Each row is a point on a tangle of strands that fork, close into loops and nearly touch. The rows are in no order.
(in the rows, 128 means zero)
Two points are linked if the straight distance between their rows is under 108. Some points are linked to none.
tedor: [144 131 118  81 170  55 127 102 162 119 156 103 192 122 121 115 157 121
  92 176  88]
selo: [ 68 133  95 150 110 169 143 161 101 143 114 154 101 121 151 113 138 172
 125  73 145]
ruke: [157 191 103 107 101 115 166 141 164 107 102 114 137  95 102 130 144 158
  91 170 114]
Zose: [ 72 120 127 129 111 170  92 148 134 138 139 182  79 140 138 144 133 113
 162 109 110]
Romi: [174 116 180 149  98  99 103  73 145 121 196 125 120 107 140 141 129 131
 119 140 135]
vinuz: [108 108 116 137 140 218 125  99  84 153  96 100  92 148 139  67  75 138
 201 104 109]
Lesiz: [165 136 119 123 136  68 177 103 154 119 134 154 216 153  96 100 103 118
  76 196 107]
tapu: [189 117 168 142  95  77 137  80 108 158 152  93 177 140 138 117 103  96
 118 178 103]
pud: [155  74 143 127 168 171  91 136 132 129 162 118 148 139 168 143 127  91
 110 101 118]
zivo: [116 178 105 130 104 136 142 159 111 134  55  92 128 116 154  97 113 175
 140 110 198]
duk: [ 90  92 118 136 154 184 125 138  88 118 120 131 129 172 141  93  89 139
 150  46 178]
mitof: [139 139 140 114 174  56 136 108 182  89 130 155 148 150 111 158 112 125
 104 174 147]
pek: [ 75 137 177 126  88  94 146 132 159 155 146 161 117 114 119 143 180 125
 148 105  58]
Ris: [132 109 140 130 124  85 109  96 113 140 123 100 130 129 130 126 133 128
  76 218 161]
runek: [ 86 119 103  78 148 208  81 165 115 130 132 176 112 158 142 101  78 124
 195  81 119]
zon: [165  94 163 130 154 128  89 139 137 128 165  75 159 131 162 144 137  86
 166 114 121]
tolum: [146 150 140 100 129  50 141  63 210  88 134 156 128 133  78 129 102 116
 113 139 120]
mivim: [ 67 115  94 129 103 123 116 160  83 165 129  91 115 113 125 133 130 133
 186 127 116]
Keniz: [147 136 111 157 152 135 175 133  93 145  93  68 114 134  98  95 132  74
 100 156 118]
kaz: [140 119 105 142 154 208 119 140  99 127 147 127  90 162 125 132 110  81
 107 113 108]
nise: [115 119 108 142 136 125 145 168 114 102 123 111 140 113 137 148 109 190
 154  96 157]
tikol: [171 151  95 109 130 103 134 144  90 144  72  80 118 148 115  99 150  67
 125 133 145]
Totep: [ 78  88 132 120 144 200  82 136  87 117 125 160 117 160 135 103  53 131
 174  91 143]
satab: [123 118  90 155 201 179 136 141 150 111 129 160 115 165 119 147  99 104
 138  82 149]
pugid: [ 95 147 170 133  79  76 118 110 147 142 138 155  86 120 106 132 171 111
 135 123 117]
norib: [131 130 123 102 158 242 142  93 117 164  96 145 112 148 132  38  54 154
 215 110 113]
velo: [142 151 106 124 121 110 174 116  90 133  45  60  89 170 115 106  97 148
 171 109 146]
Gefu: [194 134 132 110 117 100 127 152 101 111 113 107 164 112 122 149 130 170
 119 171 167]
beri: [ 83 132 135  98 126 101 107 106 137  98 104 123 106 103 132 156 132 187
 121 112 160]
poge: [110 111 144 143 155 116 125 154 178 135 159 181 148 101 131 174 183 123
 123 161 103]
gupeb: [133 134 122 142 101 224 106 126  96 147 105 127  79 165 143  95  90 102
 177 134 111]
dofo: [114 116 112 156 107 159 134 129  60 162  95  76 107 132 132 109 130 136
 184 145 139]
Seva: [ 91 150  82 155 125 135 126 103 145 125 114 161  60  98 138 144 164 162
  99 138 152]
lero: [135  78 125 100 181 208  60 138 138 114 149 153 139 167 160 140  83  92
 117 127 112]
Bipom: [136 133 137 102  99  91 107 116  91 122 101  84 109 144 126 130 120 143
 156 117 181]
bovub: [171 110 130 130 107  77 135 146 114 102 153 167 155 116 120 177 159 163
 105 161 157]
zab: [ 78 109 189 137 115 149 122 130 164 150 141 164 128 107 124 133 176  93
 115 111  41]
Soraf: [ 79 147  99 125 109 129 129 160  96 150 106 109 100 109 118 128 154 145
 119 116 115]
vabog: [147 121 113 154 175 161 136 118  98 137 135  90 121 137 121 134 133  99
 103 148 113]
rubog: [148 146 109 133 189  89 153 100 165 101 162 107 107 122 104 138 119 106
 122 119 111]
Tuk: [111 165  98 142 142 126 101  98 144 120 116 105  83 101 152 132 141 168
 127 132 162]
Foru: [147 137 105 170  97 155 129 153  85 150 134 141  83 139 121 140 144 105
 121 171 151]
Suv: [114 121 144  90 132  88 111 117 140  84 103 109 150 102 114 143 128 166
  75 155 161]
tus: [160  98 178 154 120  78 140 115 142 120 157 172 182 130 152 157 144 133
  80 151 153]
bapov: [164 111 120 112 114  77 162 139 107 154 148 113 196 125 123 102 166 116
  98 147  76]
kov: [136 130 103 118 125  35 149  90 146 147 141 135 198 125 117  96 143 123
 105 158  44]
mit: [125 179  63 147 164 145 137  90 142 126 109 100  59 130 142 113 113 156
 138  92 166]
pefu: [170  97 193 130 106  88 108 148 133 120 170 138 162 148 156 152 119 100
 114 135 166]
zolam: [115 126 114 126 152 161 100 126 128 139 132  93 111 119 143 130 137 119
 162  80 116]
buzi: [122 155 144  52 107  84 123 140 161 105  88 118 173 116 105 133 105 145
 103 163 155]
nage: [138 134 108 126  78 101 114 126  50 122 121 122  92 125 110 144 130 166
 168 122 172]
Pazib: [135 114 113 104 162  99 140 160 162  88 173 131 145 129 122 161 136 130
 180  86 114]
Tos: [202 118 168 142  73  74 113 126 114 130 155 103 166 150 147 114  98  95
 131 149 157]
peve: [118 169 157  78  68  38 142 130 144 118 122 149 116 114 103 139 167 131
 137  96 107]
ven: [ 87 131 138 140 142  95  87 115 146 126 124 129 112 127 146 143 151  99
  75 125 151]
Zamep: [151 107 148 126  98 159 129 166 134 139 173 153 132 152 136 132 113  58
 124 123 103]
mumel: [202 151 121 144 110 130 158 144  94  99  83  79 150 105 111 130 128 164
 147 145 160]
guz: [185 119 128 159 156 162 150 157 171 130 166 131 148 107 150 160 127 112
 125 148  91]
temo: [121  95 149 123 102  69 163 112 111 108 158 147 162  97  81 155 139 172
 126 143  85]
Sopib: [101 145 147 135 128 105 108 120 139 153 101  74 114 120 145 113 118 113
  98 164 161]
fogiz: [147  63 142 133 164 230 104 121  84 124 124  99 125 153 144 112  92 118
 162 106 132]
niras: [ 79 118 123 115 151 110  91 122  86 144  89  86 116 128 134 119 125 180
 160 129 195]
tugi: [ 87 119 162 131 157  88 124 108 171 134 145 168 139 113 131 148 169 100
  79 154 110]
suga: [ 96 164 114 172 122 110 146 119 131 125  96 160  55 113 106 152 128 124
  88 143 167]
nev: [174 142 169 111 113  59 116  76 149 101 164 101 149 101 132 142 132 152
 130 148 146]
Luga: [117 150 148  71  61  61 134 127 119 129 111  84 138 106 115 118 141 139
 116 126 107]
zate: [132 150  88 126 153 123  99 148  91 140  72  95 121 153 144  92 161  99
 127 113 180]
Bufub: [115 100  85 121 116 180  96 174  64 148 136 150 118 149 129 122 148 125
 177 105 160]
tazet: [108 111 116 138 175 156  87 133  96 143  85  87 138 144 161 107 148 135
 155 118 195]
Mip: [128 157  93 143 190 137 137 102 160 108 122 141  79 136 116 140 101 113
 120  83 140]
gub: [123 144 159  70 104  67 160 134 186 105  95 157 200 118 106 124 140 152
  68 155 119]
gipas: [167 108 130 108 134 233 128 161 120 127 141 134 103 156 123 130  61  84
 129 135  77]
gon: [172 152 157 104  72  74 131  93 150 106 140 147 147 111 104 126 135 147
  98 165 133]
lim: [142 164 117 141 152 143 122 178 186 128 133 154 131  95 158 154 169 108
 103 105 127]
dusa: [ 96 133 112 167 110 126 123 121 103 138 138 160  66 140 102 142 135  89
  89 154 143]
zin: [103 159 133  77 138  44 125  67 194 102 129 127  98 115  99 146 132 144
 131 117 129]
Dogom: [ 89 107 165 118 119  57 135 160 145 153 140 166 202 134 129 117 186 105
 113 145 103]
Gugok: [141 151 129 134 159  53 158  96 197 111 130 188 178 150 116 109 124 124
  89 189 117]
vidud: [125 124 143  83 128  63 114  68 119 145 116 108 165 157 103 107 111 110
  83 211 131]
Danan: [124 119  87 145 154 229 123 125 103 121 147 154 103 132 134 109 111 180
 171  99 134]
muka: [113 131 123 138 131 165 138 148 161 157 157 141 123 123 141 138 165  77
  91 122  52]
Rez: [ 98 117 129  90 109 225  99 123  94 149 106  93 104 138 147  83  96 140
 185  89  58]
Kufi: [152 156 128 184 142 168 140 168 144 112 124 105 134 105 156 138 104 125
 123 123 167]
zet: [ 85 127 117 151 130 193 129 157 100 132 110 130 115 132 158  97 106 133
 119  21 145]
fumoz: [147 102 141 121 136  74 153  58 113 122 129 119 189 149 107  98 106 110
  51 169  99]
popaz: [ 69 103  99  94 129 200 100 165 119 133 129 189 109 133 129 137 119 155
 174 102  93]
votef: [110 139 108 143 154 196 102 154 171 145 127 167 118 123 155 139 165  96
  96 108 109]
vozib: [152 104 140 128 122  83 119 142 115 145 167  98 181 132 133 139 151  89
 146 134  99]
gifen: [127 115 104 153 178 174 115 143 165 114 168 187  94 143 149 147 127 152
 170  84 156]
Lavo: [142 177 108 145 117 135 137 184 131 133  92 104 132 102 163 118 140 136
 122 103 166]
Gavap: [ 79 115 152 141  82 141 114 133 127 147 140 184  71 139 103 143 155  92
 109 115 122]
Fufip: [106 113 161 112 142 228 144  94 134 176  93 116 131 136 152  32  68 173
 231  79 142]
fisen: [156 128 133 106  77  54 160  91 146 109 145 173 198 123  91 133 129 172
 120 159  91]
Vaf: [141 167 134 113 121  91 185 134 177 106  96 143 191  78 107 138 156 170
  74 156  96]
Gari: [113 149  94 158  92 193 121 141 108 164 132 145  77 130 119 133 107 120
 168 163 139]
zal: [159 118 127 161 141 206 142 193 134 119 128 138 159 120 145 152 112 122
 128 119 122]
kof: [144 112 138 147 165 135 145 147 160  86 169 181 118 132 123 176 153 138
 149  89 129]
bekib: [ 77 107 103 146 107 162 158 103  62 173  72  61  89 138 135  85 108 167
 159 110 142]
Bet: [157 140 131 157 161 117 142 104 182 108 174 108 134  89 129 159 119 134
 122 131  88]
dep: [184 147 144 135  85 122 160 124  86 111 122  85 112 117 107 125 119 132
 114 127 133]
zefi: [147 133 129 156 103 143 167 131 109 111 159 125  97  95 110 151 144 143
 108 105 105]
nakud: [ 81 102 146 118 112  99 133 181 134 137 142 164 175 108 130 167 184 118
 142 147 103]
gidi: [167 109 164 175 108 141 127  99 111 114 182 126  95 122 126 159 122 119
 112 112 127]

A piece is two or more points that can be reached from each other along the links. Count, over all rows, the pieces, the separate loops (a circle has one, a figure eight two, a Y none), the forks (points with three links) and the tips (points with one).
pieces | 5
loops | 0
forks | 6
tips | 16

A tip is a point with one link. Name the tips that can be reached along the links from each point below, in the order of the rows.
Sopib | zin, Dogom
vabog | nage, gipas
nev | tapu, temo
pud | tedor, lero
